Each row is a point on a landscape with many valleys, with its height.
From any point a ball takes the steepest step (drop divided by distance) to one of its 2 nearest points. It stops when none of these is lower. Distance is the straight distance between rows; heights are no part of it.
guto h=54.9: [139 106 154 131 143 127 142 177 118  59 124 154 109 106 134  93 146 178
 168 177 128 143 114 118]
siten h=70.6: [109 107 187 117 160 151  65  91 127 108  99 125 125  96 138 156 110 175
 113 117 107  86  99  96]
sar h=25.1: [166 172 131 136 144  93 172 143 134  84 125 178 119 109 142 135 112 129
  99 169 123 172 111 127]
Tevas h=44.2: [127 116 169 156 152 126 158  99 201 106 158 102 118 140  96 157  87 158
 130 116  80  77 108 147]
Mem h=18.0: [133  95 167 142 148  80 155 164 114 134 148  58 133 122 113 139 115  97
  82 165 129 128 126  97]
Zel h=82.5: [ 58 137 169 116 117 177 123 142 221 136 168  97 158 121  87 128 150 187
 189 134 112 112 137 134]
lesoz h=51.1: [128 113 157 132 119 106 168 128 205 119 150 163  70 116 142 141 105 126
  79 140  90  95 100 123]
vog h=40.5: [ 86 148 182 142 133 117 162 153 221 149 165 121 136 135  70 155  91 184
 155 127  97  83 124 142]
rezi h=49.0: [150 128 182 153 134 111  94  97  63 133 115 128 120 105 169 113 108 104
  72 114 104 122  80 110]
gel h=17.2: [147 130 171 154 167 177  98 112 142 130 133 157 151 112 156 159  89 198
 186  99  87 162 147 149]
fut h=74.8: [135 120 108  98 153 124 176 142 180  85 164 108 106 123 128 114  81 156
 167 189  77 109 123 133]
Vare h=68.6: [125 203 112  75 160 123 106 108  68 135  96 160 161  87 141 156 133 108
 122 175 155 141 105 110]
fotur h=80.6: [ 73 129 137 102  95 131 120 172 212 149 160 102 125 133 112 116 114 196
 220 140 112  92 142 128]
mulip h=88.7: [131 166 117 145 159 199 135  62 137 106 135 120 173 124 114 120 149 157
 132 113 125 160 114 142]
vigom h=43.9: [124 127  95 106 175 138 134 133 120 155 105 122 174 112 116 159 156 135
 126 131 164 135 155 123]
fepaz h=68.7: [144 182 117  87 135 120  83 135 128 108 151 155  99 125 135 150  82 160
 133 148 103 154 105 102]
zad h=71.5: [114 139 112  98 122 165 152 181 213  89 122 129 126 112  85  57 121 180
 155 131  87  95  82 158]
Saguk h=52.2: [114 135 142 160 107 120 134 158 117 126 161 119 115 137 111  61 191 165
 132 100 161 138 120 122]
tofig h=55.3: [134 132  83 127  87 128 169 159 172  89 121 174  80 140 149  94 152 136
 142 115 152 129 135 120]
Nale h=31.2: [156 127  91 118  85 101 137 141 152 163 178 121  66 137 178 131 119  80
 103 140 117 155 149 111]
dafi h=63.0: [156 167  93 135 160 117 127  83  44 141  74 151 174 116 129 129 104  93
 123 128 121 170 132 190]
bof h=56.5: [164 113  89 152  92 134 112 117  28 171 149 125 148 173 157 105 113  77
 151 140 135 147 155 146]
buv h=43.4: [ 85 129 114 105 145 163  62  78  64 179  76 111 200 100 126 128 169 122
 127 116 141 150 143 158]
dumi h=58.5: [139 120  87 118 128  95 149  90 125 191  92 170 119 106 168 158 147  94
  98  75 141 114 162 173]
lesos h=23.7: [131 122 169 141 142 120 120 133  80 106 140  59 157 146  98 136  89 101
 111 154 121 113 106  83]
ruf h=69.7: [107 122 101 121 116 166 144 162 213  80 144 135 116 145  82  95 144 184
 189 121 118 128 138 148]
zibu h=77.2: [ 86 114 157 124 150 188 117  87 159 131 121  70 166 121 121 167 114 151
 157 115 140 103 130 101]
zep h=63.5: [136 113  99 162  92 146 113  93  65 119 114 109 166 190  91 122 110  71
 113 142 149 108 126 122]
keza h=61.9: [119 160 101 112 135 118  96  80  58 171  24 157 172 115 131  99 103 103
 132  81 115 164 158 192]
vipup h=62.3: [170 158  89 135 100 107 142 146  73 110 107 157 146 147 144 160 112  81
 118 159 159 154 159 107]
reva h=26.2: [156 115 103  97 152 117 109 110 152 134 141 109 104 130 162 158  51 105
  95 126  79 145 124 127]
rafu h=73.1: [136 148 107  95 162 148 168 142 171  79 138 124 129 107 107  75 126 167
 140 167 101 126  96 132]
bip h=37.5: [ 99 129 168 139 120 111 177 191 215 114 147 110 126 125  76 104 120 164
 158 121 120  94 107 130]
bug h=75.7: [ 91 149 123 110 116 139 138 182 180 102 121  81 169 130  77 111 136 163
 160 127 165 147 139 103]
ful h=62.0: [128 149 120 119 142 146  77 112  77 143 123 155 135 117 155 132 151 153
 131 116 145 155 124 114]
somo h=45.5: [146 111  59 127 127 137 135 111  78 116  88 180 129 134 150 138 160 117
 130 142 160 124 161 145]
Memut h=43.0: [122 122 151 124 111 118 208 201 207 144 163 143 107 122 156 110 103 161
 194 151 101 103 145 137]
gakot h=65.2: [118 164 136  99 139 151  68 127 135 116 160 158 112 118 123 110 148 183
 125 133 117 154 102 112]
vos h=57.0: [124 177  83 111 106 132 149 140 123 141 102 184 147 104 153 118 193 152
 122 124 176 136 177 119]
vuni h=50.1: [123 164  97 123 126 130 152 146 114  74  80 162 145 117 109  91 168 146
 131 157 167 149 118 128]
Tute h=15.1: [136 124 117 137 113 116 127  57  43 161  51 144 157 132 156  97  78  40
  99 155 102 115 118 178]
Luf h=38.1: [116 107 138 139 147 122 102 103 154 177 131 132 128 143 113 134 162 132
 108  44 140 121 102 164]
Karog h=57.2: [155 146 153 123 180 138 166 146 150 146 175 153 140 105 149 160  78 178
 159 149  89 143 144 140]
Segi h=48.5: [124 122 167 124  93 100 170 174 232 132 182 129  63 131 111 104 102 118
 115 148  58  97  97 145]
vikev h=45.6: [138 140 155 137 112 100 182 179 190 127 192 123  85 128 141 107  83 144
 139 152  94 139 129 128]
dagal h=31.9: [152  60 134 146 154 119 106 130 117 142 168 102  95 148 142 119 155 108
 129 103 106 128 118 149]
fako h=66.4: [118 115 147 109 174 117 159 158  91 116 123  97 157 100 114 100 158 137
 122 178 152 114 104 105]
bune h=39.7: [107 138  91 118 128 110 171  90  40 145 112 121 144 114 106  95 153 116
 105 177 152 105 135 188]
reni h=35.2: [125  92 113 134 144 130  91  93  90 168 128  98 121 150 133 111 154 111
 127  71 135 115 110 151]
lofaz h=19.2: [128 146 187 156 119  90 144 138 139 108 145 123 114 104 162 175  53 168
 157 160 115 128 139  97]
Dedi h=74.1: [ 84 139 132 109  93 155  98 175 150  62  88  95 144 130  84 105 128 160
 164 149 151 122 122  79]
Zug h=67.1: [138  93 131 146  69  86 141 183 193  95 153 103  50 161 108 125 135  90
 126 129 115 151 134 128]
Rone h=28.6: [147 142 146 104 149  85  85 178 115  84 159 122 116 115  78 105 126 162
 107 148  97 146  98 120]
Til h=91.0: [138 137 150 157 149 123 180 113 179  77 131 159 110 114  94 100 148 151
  83 123 110 104  98 140]
daf h=48.3: [ 95 193 121 125 105 153 141 108  88 133 125 104 174 127 123 101 139 119
 115 158 178 112 108  74]
mubet h=27.6: [106 139  83 102 118 110 121 126 167 156 140  86 131 167 103 162 109 104
 114  76 161 116 130 107]
godod h=79.7: [105 137 186 156 142 152 133  96 131  91 147  75 139 119 119 142  92 178
 161 144 125  89 114  95]
koza h=38.9: [115 106  97 137 119 180  97 104 120 124 106 136 143 159 122 149 171 133
 154  91 170 133 157 130]
Kude h=40.4: [117 107 121 106  98  68 146 203 119 129 101 124 109 104 141 107 146 107
 100 171 159 128 129  94]
zela h=45.7: [136 197 128 116 123 167 141 133 185 124 144 142 165 116 143 194  85 186
 173 116 114 129 192 117]
pivo h=75.0: [103 175 156 107 152 181 104  96 129 117 134  70 194 106 124 162  98 149
 157 146 133 148 123  84]
noriz h=17.6: [149 132 108 110 150 119 127  96  83 155 125 103 131 117 173 130  80  78
  90 153 108 133 106 111]
lubig h=45.3: [133 112 124 131 174 111 122 122  61 174  74 117 185 110 134 150 124 105
 108 133 153 142 137 136]
ladod h=66.7: [131 161 162 125 154 154 112 105  63 118  88 150 174 110 153 167 109 110
 132 162 162 126 102  83]
vava h=34.0: [154  64 176 134 120 100 135 126 214 159 158 102  65 140 131 189 105  83
 123 111  67 128 106 166]
Lol h=59.4: [153 126 177 141 171 140 158 119 124 138 188 135 119 114 170 124 110 173
 144 135  99 136 107 123]
guduv h=61.2: [150 102 118 105  95 114 116 173  97  99 146 102  72 129 156 106 112  91
 127 218 103 151 127  90]
gari h=40.2: [111 124 133 140 151 126  77  75 134 180  69 148 142 110 120 113 156 133
 100  36 120 133 116 174]
mufur h=31.0: [176 157 133 150 141 104 105 142  84  59 127 163 103 138 128 151 100 107
 129 164 117 182 112 128]
Bano h=77.7: [ 75 135 155  96 103 152  93 164 174 129 143 139 112 101 149 127 125 223
 201 160 124 103 144  97]
zaz h=51.3: [135  80 126 129 110 113 181 219 143  83 105 112 128 113 152  96 130 125
 172 167 158 131 143 110]
gimi h=60.9: [111 203  94 133  87  91 145 139  85 122 110 132 151 136  93 113 130 121
 101 142 179 154 138 123]
vulup h=48.7: [109 165 174 149 126 173  91  84 106 152 128 100 156 123 160 129  91 149
 123  85 131 134 104  84]
bev h=66.2: [103 122 146 152 126 189 117  98 191  82 163 125 109 146  95 111 153 196
 182 113 104 103 125 144]
Bolis h=37.0: [ 92 182  84  93  89 152 100 131 173 159 129 128 157 129 114 151 168 137
 118  95 166 153 172 106]
pag h=46.7: [168 127 105 130 155 131 129 165  94 105 129 157 146 139 133 158 131 149
 157 136 149 175 169 128]
Lolo h=57.8: [150 108 178 142 155 121 163 158 126  92 175 111 104 103 148  94 125 170
 162 176  96 122 110 123]
Gitag h=22.5: [146 120 157 139 121  78 127 174 115 113 167  88  98 119 111  89 139 110
  85 159 105 136 113 109]
muze h=45.1: [125 137 117 159 122  72 168 165 161 113 118 145 126 134  72 115 165 135
  83 110 161 143 130 148]
tusan h=51.8: [113 147 138 143 111 137 152 130 213 110 120 171 113 141 120 179  89 173
 149 108 123 103 154 129]
Zipir h=23.6: [115 119  76 115 117 123 100  98 135 168  92 109 132 159 135 153  99  73
 107  63 142 114 132 124]
nufak h=41.4: [123 167 123 116 128 120  85  67  18 146  99 152 132 109 126 100 139 121
 103 137 128 125 102 174]
deg h=82.4: [143  92 123 172 103 112 156 102  38 161 106 122 162 146 122 121 129  69
 107 157 149 133 155 190]
Zuz h=11.3: [157 122 135 156 137 106 148  83  77 175  80 132 138 101 189 123  96  55
  83 132 110 147 127 159]
zepe h=47.5: [130 186 142  91 132 148 135 152 163 105 154 179 117 102 151 126  97 213
 212 180  84 131 127 122]
Bigi h=40.8: [123 155 158 144  85 105 127 159 129  67 123 133  99 126 119  85 128 135
 104 141 134 111  97  77]
rek h=52.9: [104 113 133  90 136  97 167 186 209 166 151 146 106 126  93 105 169 128
 120 113 131  99  95 138]
zule h=52.6: [155  86 137 128 116 117 179 193 146  61 116 119 100 101 149  71 136 117
 140 186 106 141 107 130]
denu h=53.7: [117 204 102 130 101 163 130 101 100 109 118 171 149 112 131 101 183 157
 134 138 169 162 133 123]
Zon h=24.8: [109 115 156 138 154 173 118 122 189 157 158 164 129 133 119 165 115 193
 178  92  91 119 142 164]
zimel h=52.0: [114 141  91  83 156 129 154 164 203 164 147 159 139 120  95 138 150 150
 117 120 135 127 140 142]
noka h=28.7: [134  95 110 132 102  82  86 104  73 125 127  87 110 132  70 109 143  59
  57 141 103  86 122 141]
mizuz h=29.9: [161 143 137 138 111 106  91 116  54 103 138  95 133 153 108 124  86  64
  92 185 100 137  96 107]
pupe h=59.7: [110 112 105 129 124 106 140  63  74 187 103 149 111 111 163 118 138  96
  88  93 139 105 124 195]
lumol h=47.6: [153  87 127 140 146 115 152 119 188  73 154 107  89 140  98 134 114 115
 111 130  84 103 121 150]
lov h=55.2: [126 106 125 101 100 111 142 159 179  93 157  87  82 132 104  61 156 112
 131 110 111  85  91 115]
miti h=54.7: [133 171 139 114 174 178 152 141 178 129 180 166 154 114 110 124 124 197
 158 152  89 154 127 153]
tol h=55.0: [137  70 162 188 107 136 116  89 160  91 110 120  82 152 159 159  86 106
 143  77  98 105 124 138]
zunaz h=79.8: [147 116 136 175 164 154 175  93 142 113 125 132 141 139 149 147 118 132
 126  95 136 135 126 136]
rofo h=55.1: [142 115 142 190  71  92 105  82  79 150  76 135 106 134 141 118 116  50
  57 113 113 142 130 172]
sile h=82.8: [151 117 102 183 112  94 157 114  67 166 121 136 134 138 136 126 137  95
 113  91 143 162 169 200]
vimar h=67.3: [134  84 151 128 181 101 196 169 156 104 132 114 133 101 103 107 156 137
 114 158 124 117 118 139]
Meko h=28.9: [181 170 125 141 145  87 166 136  85 139 140 185 124  95 172 138 133 119
 102 150 138 176 132 143]
bime h=70.3: [116  94 129  89 136 100  87 166 140 127 165  78  94 136 119 150  91 143
 137 148 107 112 130 102]
mina h=31.1: [136  92 169 136 134  99 106 112 182 154 147 106  86 127 150 161  71  99
  91  90  78 122 106 133]
minag h=50.3: [114 121 101 128 137 138 134 154 153 148 171 122 127 146  87  80 203 164
 152 101 156 150 133 154]
kulit h=27.1: [162 131 145 147 101  87 116 146 112 156 171 103  86 125 158 125 113  88
  83 154 104 178 131 117]
lufa h=76.4: [134 160 132 146 136 172  95 103  71  59 115 120 166 150  90 121 138 129
 146 151 140 143 103 109]
Zasa h=29.1: [123  87 124 116 171 173 123 105 179 145 121 143 134 129 143 177 125 159
 163  92 127 114 149 142]
Par h=62.9: [155 122 106 120 122 136 163 136 107  84 147 101 109 139 153 132  84  95
 150 196 116 143 133  94]
nusob h=14.0: [119 138 104 105 128 153  65 129  98 161  49 140 195 123 144 172 117 111
 132  84 151 150 183 114]
vam h=84.1: [ 65 157 157 110 112 194 138 132 231 130 147 163 154 107 123 150 147 190
 178 143 108 116 166 133]
Gudi h=62.7: [151  82 144 153  89 118 142 136  78  98 138 106  97 124 123  55 187  80
 111 184 119 100 108 111]
Mol h=54.6: [140 146  85 129 109 120 114 147  55 158 172 116 126 154 129  87 144 130
 151 134 151 163 151 134]
tozam h=65.3: [144 137 142 126 168 134 170 128  54 121 115 127 171 113 141 128 136 102
 142 199 164 129 104 100]
peba h=44.4: [109 158 117 140  80 114 147 136  97 102 124 112 124 135 121  58 152 112
 109 145 161 104 102  86]
sem h=70.4: [151 178  93  69 184 154 106 102  75 142 123 123 171 109 150 158  93 111
 150 157 117 154 113 112]
Zese h=27.4: [121  86 171 135 158  88 120 139 139 176 136  99 119 122 147 158 114 112
  88  93 131 112 111 119]
fol h=53.8: [129  98 124 126 113 102 170 147 176 128 166 134  78 134 124  89 174 106
 116 113 130 109 104 144]
vup h=70.5: [ 86 134 160 130  96 158  85 138 127  59 102 129 123 130 120 144 117 191
 186 154 146 111 137  78]
kubod h=52.1: [127  93 197 178 123 125  84 109 108 142 110 118 111 133 179 133  95 115
 115  69 116 112 110 101]
pipos h=46.6: [122 118 126 162 125  71 149 150  71 120 113 139 128 124  86 101 188 132
  93 143 164 144 141 172]
kas h=28.2: [133 159 138 143 134 146  88  93 166 105 159 124 120 144  98 127  90 162
 102  81  90 125 106 134]
Puze h=74.3: [ 99 107 121 108 129 150  46 137 170 130 139 137 110 146  99 155 140 169
 138  83 125 131 138 131]
Bov h=42.3: [128  75 154 145 140  99 163 173 157 114 148 100 110 128 135 169  95 150
 183 156 127 119 165 121]
lal h=81.8: [149  78 141 159 115 125 137  96  57 159 139  84 125 138 136 102 147  52
  96 164 119 111 120 147]
duki h=43.1: [122 117 122 139 140 122  48  78  97 127  74 127 139 129  87 108 149 127
  83  55 102 113 111 161]
Rizo h=53.0: [153 105 164 147 104  96 171 162 202 147 143 152  64 106 165 166 123 105
  86 155 109 145 142 127]
Badeb h=50.2: [139  90 103 152 107 115 171 184 120  86 126 110 122 162 113 107 144  97
 151 157 157 148 154 109]
Vot h=19.3: [123 106 102 127 119 139  68 107  93 151  58 146 148 149 151 143  97  96
 120  79 144 124 144 109]
lus h=65.8: [151  92 145 163  55 123 133 152 145  88 146  86  53 154 122  95 158  66
 111 158 111 131 130 111]
tid h=41.2: [112 179 103 118 132 137 108 119 170 159  99 143 187 106 103 178 130 141
  89  82 151 157 155 124]
Mevu h=50.9: [149  96 143 165 128 119  98 151 112 160 142 109 120 160 151 154  97 113
 143  68 137 156 154 123]
neke h=54.1: [133 127 128 124 126 107 150 177 159 195 166 137 138 135 135 161 163 138
 147  74 169 131 166 121]
tinuz h=34.3: [121 175 153 131 133 171 106 119 165 117 156 156 149 112 145 178  95 212
 213 150  93 150 156 135]
Duz h=60.8: [ 93 137 110 122 134 123 112  52  62 177  52 123 150 112 112  94 118 110
  95  82 122 111 129 211]
giv h=14.7: [138 131 143 127 148  88 195 184 119 138 142  96 151 112 135 143 105 109
 112 160 157 151 140  92]
finu h=36.1: [132 150 139 121 125 107 147 180 141 143 142 164 113 110 151 120 140 161
 122 132 151 141 136 100]
Gumaz h=25.4: [131 145 109 134 107  94  98  99 104 106 158  86 106 136  68  90 145 105
  62  98 100 102 106 131]
zabu h=19.1: [145 114 124 146 146 102 120  78  54 139  65 105 184 134  96 117  95  64
  82 144 107 110 107 170]
moru h=33.2: [114 123 171 120 153 125 140 176 170 157 175 165 102 112 121 111 139 187
 139 136 111 117 120 134]
tezev h=62.2: [135 192  95 146  97  82 176 102  64 132  98 154 157 127 121 141 107  87
  89 149 169 143 147 150]
tevu h=7.2: [124 152 185 143 143 118 156 153 114 105 131 125 153 108 144 159  97 154
 131 162 156 137 118  74]
kog h=68.5: [115  77 129 118  93  86 111 173 188  90 156  94  63 162 102 141 100 136
 154 140 107 107 137 122]
rutan h=64.8: [136 106  90 155  76 116 123 100 102 117 107 122 105 165 125 130 123  49
  76 142 138 112 135 123]
Nok h=58.0: [120 135 126 126 149 118 196 100 143 170 153 112 125 111 156 113 147 116
 100 125 158 103 109 117]
tila h=45.4: [153 162 151 148 139 124 103  82  30 104 120 138 139 117 123 100 137 104
 102 148 118 123  72 136]
bada h=41.6: [123 112  83  97 125  70 177 169 116 167 107 135 124 114 135 122 167  98
 105 152 176 124 161 140]
laso h=62.1: [117 108 152 142 108 154 136 116 172  72 172  82  98 145  85  96 145 163
 181 102 115  70 110 118]
vit h=82.3: [108 124 145 140 141 181 163 127 135  76 120  99 147 125 122 115 144 160
 171 154 152 101 127  95]
devi h=75.8: [106 112 140 106 169 158  54 134 136 119 119 103 160 122  87 159 137 176
 134 121 122 149 137 125]
Seze h=41.3: [114 100 142 116 115 135 188 173 210 147 149 185  87 129 155 145 144 157
 182 118 132  83 143 131]
zuk h=52.7: [141 138 121 156 118 121 128 150  97 167 171 120 135 151 144 133 140 133
 137  89 167 162 159 118]
sok h=39.8: [110 148  91 138 117 185  96  72  61 153  96 119 193 141 120 118 147 111
 145 123 151 143 143 150]
sef h=28.0: [157  62 184 167 165 108  87 123  77 131 126  87 135 126 109 113 144 104
 103  84 100 117 116 143]
nako h=64.2: [155  78 174 169  73 131 115 141  85 101 127 110  78 132 144 111 151  70
  98 192 113 120 124  88]
vagor h=40.6: [123  63 157 109 120  76 156 209 186 131 139 116  84 105 151 137 111 139
 160 178 112 108 149 117]
zed h=42.6: [121  90  84 111 161  94 156 134 111 162 107 101 144 134 101 147 169  97
 109 141 166 115 147 160]
Ruzen h=91.8: [122 139 149 149 123 134 205 152 214  85 124 188 105 120 127 106 110 169
 139 144 108 106 115 144]
firok h=5.3: [157 153 134 132 157 118 113  87  58 161  86 185 129  89 198 121 113 100
 104 113 116 154 112 147]
bonez h=61.6: [126 126  76 112 120 156 101  91  83 116 137  92 137 169 103  97 127 105
 124 144 137 108 111 112]
nuvi h=54.0: [121 108 167 172 121 129 120  99 183 110 102 143 110 138 148 189  57 154
 150  86 106 104 139 131]
Noge h=50.4: [107 161  84  60 146 140 109 157 175 125 120 162 156 100 102 135 165 168
 129 150 136 159 152 128]
maf h=58.3: [115 112 120 123 110 149 111 125 131  91 161  78  98 158 107  99 130 136
 139 123 125  94 111  91]
getur h=48.6: [138  97 100 137 150 142 152 167 126 110 136 120 143 149 101 120 169 157
 176 123 165 156 162 135]
kadez h=48.4: [109 126 103 102 142 130 142 165 165  89  77 169 136 109 108 127 154 164
 123 153 166 126 141 114]
sema h=23.8: [108 111  98 114 116  90  86  97  57 166  90  87 150 148  81 124 113  73
  78 133 125  97 125 163]
Gor h=74.6: [ 99 150 121  74 117 139  81 170 188 145 157 180  94 117 133 140 112 200
 153 139  99 114 144 115]
zeve h=72.8: [105 108 118  80 125 128  87 142 184 171 161 160  77 141 141 154 131 157
 135  96 124  96 128 119]
vudud h=56.3: [121 135 148 124 154 145 158  88 155 186 157 118 124 108 184 147 104 129
 106  91 131 100 105  98]
mazet h=25.0: [109 148 153 116 156 209  82  80 138 121 112 139 195  87 158 159 143 147
 156 119 114 180 140 132]
Rago h=64.3: [152 142 112 106 127 118 173 153  78  85 104 132 150 120 142 118 108  66
 138 232 147 132 107  94]
mil h=36.9: [118  77 115 105 118 104 137  98 138 161 149  76  89 139 148 134 151  61
  95 126 128  79 101 113]
Pekuv h=80.5: [154  97 100 161 155 149 185  80 129 160 112 104 145 142 166 134 118  71
 133  87 138 124 136 152]
mipup h=90.1: [115 149 128 137 165 177 162  86 195 106 140 141 145 120  93 112 164 162
 107 112 125 109 101 143]
Kotok h=33.9: [114 130 150 118 142 112 120 171 180  96 143 119 122 128  57 121 130 174
 107 122 109 112 111 127]
bup h=46.9: [123  81  91 119 128 131 143 145 122  88  79 157 121 132 137 132 163 122
 127 158 178 102 144 112]
buge h=78.6: [152 128 158 176 156 147 140 113 102  72 121 126 142 127 111 134 129 145
 117 126 126 136 108 126]
niv h=47.2: [ 75 146 117 126 114 137  74  76 100 151  88 105 178 113  76 122 184 134
  86 111 162 118 130 149]
Feza h=56.9: [139 145  77 110  91 138 167 192 169 121 132 133 124 136 141  98 136 140
 172 113 162 137 168 104]
dek h=68.3: [121 130 161 108 165 147  80  98  98 128  64 132 155 100 160 165  84 127
 117 127 119 112  99  86]
Morar h=36.7: [127 156 133 123 148  92  75 105  60 153 139 128 128 103  93 100 166 159
  82 112 122 140 102 164]
vogo h=85.7: [ 91 163 122  88 132 199 114 103 215 154 151 152 177 101 133 176 138 162
 135 123 108 142 166 133]
fego h=29.8: [127 111 171 126 162 135 108 139 180 158 168 174  96 129 116 149 109 175
 114 105  76 105 107 158]
zazi h=57.9: [176  95  90 144 108 143 114 126  57 140 138 163 104 144 197 131 127  95
 142 131 129 157 158 128]
pem h=14.9: [148 143  97 127 124 121  79  83 119 113 144 128  91 141 114 103 111 119
  73  87  93 127  95 136]
Gadab h=33.6: [167 147 121 143  83 101 100 101  22 125 137 121 131 149 108 103 107  55
 104 203 107 148 103 170]
lilo h=34.7: [113 108 115 129 106 155  91 120 162 154 106 146 124 153 145 189 148 128
 154  41 167 122 164 119]
Tumeg h=38.5: [128  93 150  97 128  83 126 194 145 159 146 145  76 100 165 126 138 141
 106 152 129 118 123  93]
Lig h=3.4: [119 171 132 115 142 158  77 110 114 170  45 124 202 120 158 112 112 113
 158  56 104 183 176 118]
kolus h=40.9: [125 178 154 136 135 158 107  71 104 122 156 115 119 118 135  99 120 148
 102 112 116 108  79  86]
tul h=59.6: [126 106 109 114 146 101 177 122  98 155 164  95 110 110 130  62 186 110
 109 152 138 100 110 144]
mip h=84.3: [ 99 151 161 141 130 188 146 126 174  93 132 132 156 104 123 139 153 194
 179 145 146 141 153 112]
Bulip h=49.7: [132 161 118 128 127 159 171 138 191 122 125 154 157 124 122 180 118 162
 141 100 160 132 174 112]
libol h=33.4: [116  89 110 101  92  88 121 116 128 125 137  75  87 138  89 102 167  58
  74 134 125  60 101 106]
vokop h=33.3: [108 122 116 123 151 219  66  66 116 121  84 108 195 134 140 128 141 122
 160 104 125 161 140 132]
vokot h=61.1: [143 109  94 126 130 132 159 117  70  91 141 106 115 130 125  41 178 107
 126 174 119  99 103 136]
pinuf h=24.2: [136  75 198 157 162  92 106 162 118 120 144 112 121 113 108 145 141 151
 100 111 120 122 115 126]
Nenug h=31.8: [131  65 138 103 137 128 125 132 180 169 116 164 113 147 153 199 142 117
 160  60 142 101 134 144]
parin h=50.5: [160 111  87 149 140 112 163  95 171  84 120 132 101 145 118 139 119  90
  74 128 103 134 117 158]
pabas h=15.6: [119 171 149 110 148 175  80  99 125 174  89 145 204  75 179 157 137 137
 135  82 120 174 164 118]
tuku h=32.0: [105 155  86  98  92 131 119 149 193 149 156 122 123 168  96 142 141 141
 146  77 154 139 148 113]
raku h=36.8: [138  94 126 113 110 112 171 133 224 152 175 136  84 175 131 196  97 115
 181  94  93 110 137 162]
Fesa h=48.8: [131  90 153 143 161 148  76 133 114 155  92 104 157 146 147 135  92 132
 175  58 109 154 153 127]
togip h=46.1: [121  82 144 157 143 136  47 124 127 118  92 111 136 158 100 135 123 129
 120  46 122 137 129 142]
tofet h=61.0: [156 133  98 120 102 126  96 120  31 116 107 173 146 161 135 136 120  77
 144 197 154 130 124 126]
Fegud h=53.5: [116 150 131 129 145 169 119  84 140 196 136 101 162 123 168 125 110 134
 138  52 123 143 128 122]
mubiv h=51.2: [ 76 177  87  97 106 148 117 104 105 140 102 103 177 119  92 106 180 126
 115 155 182 130 143 120]
bas h=72.5: [132 167 114  88 173 176 114 109 133 138 151 108 166 114 141 149  94 160
 152 127 115 155 138 118]
nekap h=13.9: [153 175 127 113 165 153 129  94  83 197 101 154 172  85 204 126 122 124
 139  81 122 150 148 134]
nozu h=65.6: [110 127 129 109 116 167  63 113 103  91 101 153 114 131 152 153 124 162
 148 144 143 113 124  82]
kozir h=59.5: [161 107 103 118 120 116  99 128  56 116 136 147  97 134 165 126 124  82
 117 194 116 153 123 120]
zivob h=36.0: [160 157 142 144  97 112 124 137  94  32 127 137  93 144 122 106 105 100
 113 174 114 152  93  99]
niz h=54.2: [139  98 160 188 103 113  87 103  96 151  73 132 114 151 166 105 104  58
  89  72 108 140 124 130]
vitib h=34.5: [161 106 100 111 114 111 176 147 202 162 182 126  77 146 157 165 118  87
 139 113 108 130 142 137]
zogi h=36.6: [127 143 117 114  93 112 127  98   7 148 126 134 152 142  97  94 120  90
 123 204 137 109 120 183]
Mitat h=32.1: [147 159 136 146 151  66 129 126  75 162 134 150 135 102 127 129 125 133
  74 122 123 170 117 166]
lis h=59.0: [117 190  66 107  78 132 139 161 137 103 120 120 141 148 103  96 128 136
 136 130 167 155 141  94]
giz h=81.1: [153  79 129 167 159 139 152  73  91 133 112  94 147 140 148 116 117  73
 102 121 118 108 106 140]
kul h=42.8: [110 120  67 131  90 152 137 118  79 141 111 145 137 158 128 104 192 122
 154 127 186 117 166 144]
zaru h=40.1: [109  81 156  93 103 119 195 158 234 142 153 159  81 158 121 144 154 136
 193 116 107  70  91 156]
befo h=53.1: [129 144  80 142 113 125 147 100 149  91 123 150 106 158 117 117 133 123
 102 113 145 126 122 122]
Kom h=59.8: [146 125  96 122 124 154  67 114  32 165 107 169 142 138 177 125 138 126
 157 109 146 153 155 135]
Sova h=48.2: [117  80 140 168  99  78 127 135  73 133 117 112 111 147  92 114 186  87
  93 125 164 107 132 144]
zore h=56.4: [144 119 140 180  99  85 152  91 128 161 119 138  97 127 163 136 139  76
  56  87 135 136 121 156]
vor h=86.6: [110 183 112 124 129 203 142  89 158  64 116 136 164 120 115 135 149 163
 158 151 142 162 142 114]
nen h=71.7: [144 200 105  89 115 137 117 158 118  70 128 151 125 129 131 148  92 141
 174 168 137 161 123  89]
Pek h=44.5: [151 118 110 116 139 127 146 171 144 131 157 115 132 142 144 170  96 143
 171 121 135 136 182 108]
lemod h=71.8: [108  75 137  85 126 104 105 165 158 163 169  96  84 150 115 139 155 127
 144  99 139 104 110 113]
vin h=43.5: [143 162  98 143 136  94 145 136 154 148 110 166 148 130 107 161 130 137
  80  87 156 156 154 144]
badar h=57.5: [143 125 120 134 130  80 169 120 138 170 113 155 116 101 171 158 128  90
  63 120 144 129 144 136]
valu h=74.2: [146 185 114 131 125 160 120 144  66  76 128 142 159 146 111 131 131 126
 186 163 166 182 124 102]
dav h=38.7: [107  95 149  91 126 118 161 133 220 170 173 172  69 154 122 177 119 131
 152 119  80  66  90 157]

Where does a ball stop that starts at each point below?
pipos -> Lig
badar -> sar
kog -> pem
Feza -> tevu
siten -> pinuf
lesoz -> tevu
buge -> pinuf
fol -> Zon
Dedi -> pinuf
Lolo -> Zon
denu -> Zon
